Each row is a point on a tangle of strands that fork, close into loops and nearly touch. The rows are in no order.
Two points are linked if the straight distance between their rows is under 26.3. Some points are linked to none.
lizos: -25; -7; -7; 3; 15; -12; 26; -33; 1
Novu: -51; 11; -5; 37; -7; -12; 5; -45; 2
Puvu: 18; -6; 21; -18; -7; 6; -67; 13; -3
Guvo: 37; -5; 11; -20; -11; -1; -19; 54; 3
nupud: 18; -31; 12; -30; 10; 5; -1; 13; 7
baru: 9; 8; -12; 4; 4; 6; 33; 28; -4
Legi: 29; -5; 7; -16; -8; 5; -3; 45; 4
tutun: -41; 18; -8; 36; -14; -6; -4; -37; 3
davas: 5; -2; -10; -2; 11; 3; 32; 13; -2
fef: -54; -2; -2; 29; 2; -14; 7; -56; 2
mev: -19; -31; 9; -15; 9; 5; -14; -34; 10
Zodi: -13; -10; -4; -3; 14; -4; 23; -19; 2
senik: 15; 18; -13; 10; -6; 8; 29; 39; -5
fusi: 22; -12; 11; -16; -7; 6; -13; 30; 6
vukir: -13; -1; -1; 7; -5; 4; 3; -11; 7
lavu: -42; 0; -4; 23; 8; -16; 20; -45; 0
lin: -12; -34; 7; -24; 17; 1; -3; -37; 6
piv: -18; -4; -2; 5; 2; 0; 12; -17; 8
kon: 13; -14; 17; -19; -11; 7; -58; 9; 0
sab: -34; -33; 5; -14; 17; -5; -8; -62; 6
soke: 8; 30; 21; 20; 9; 11; -67; -1; -7
zopem: 12; -21; 14; -20; -8; 7; -23; 14; 8
zukos: 36; 0; 11; -15; -13; -1; -32; 41; 1
nusel: -2; 24; -6; 19; -15; 5; 3; 5; 2
mun: -20; -38; 6; -26; 18; -4; -8; -57; 5
tigog: 8; 0; 1; -1; -5; 7; 9; 17; 5
Fudi: 31; 6; 14; -10; -10; 1; -46; 29; -1
naf: 36; 34; -6; 11; -14; 6; 7; 53; -9
Rogom: -11; 19; -15; 21; -1; -1; 35; 7; -3
Gaz: 8; -26; 17; -22; -9; 9; -41; 6; 8
vev: -21; 5; -16; 12; 18; -20; 43; -26; -15
lofi: -41; -28; 5; -4; 9; 1; -15; -56; 8
Momop: 14; 10; 8; 3; -15; 8; -30; 9; 2
Niv: -6; -7; -9; -6; 17; -7; 33; -12; -4
zup: 20; 37; -4; 19; -16; 6; 0; 25; -5
lef: 40; 42; -2; 14; -12; 4; -5; 49; -9
vuz: 30; 1; 19; -15; -4; -1; -62; 28; -2
rif: -15; 26; -7; 27; -15; 3; -3; -11; 4
Dul: -25; 22; -10; 31; -15; -2; -1; -21; 4
sivop: 1; -3; -2; -3; 6; 4; 23; 7; 3
Belir: 25; 26; -11; 11; -13; 8; 20; 46; -6
damez: -28; 5; -12; 14; 13; -17; 37; -29; -6
zizo: 25; -43; 17; -45; 15; 2; -5; 14; 7
Votev: 10; 22; -6; 14; -14; 6; 9; 23; 0
Lize: -33; -29; 9; -8; 4; 8; -23; -43; 10
Kezal: 0; 0; -25; -7; 20; -16; 50; -11; -19
zukar: -8; -1; -15; 0; 19; -13; 42; -16; -11
vazuz: 32; 48; -3; 24; -12; 4; -5; 36; -9
Dedok: 10; -29; 14; -23; 1; 8; -13; 9; 10
doz: 14; 9; -2; 3; -8; 8; 10; 26; 2
dizub: 9; -1; -35; -14; 19; -18; 56; -8; -27

A tip is a point with one link. Name the tips that can be reached along the links from each point below, in the order of the rows.
tigog => lavu
Dedok => zizo
vev => vukir, dizub

A fork is a point with three links, a tip a point with one. Leave the first point through the second and follow the links. Name the first fork or tip that comes.
rif / Dul => lavu
lef / vazuz => Votev
Puvu / vuz => zopem

Name the points in between on the shortest way along the links from the first point to the second, in order.
vukir / zukar => piv Zodi Niv
Belir / rif => naf lef vazuz zup Votev nusel
damez / piv => lizos Zodi
sivop / naf => davas baru senik Belir
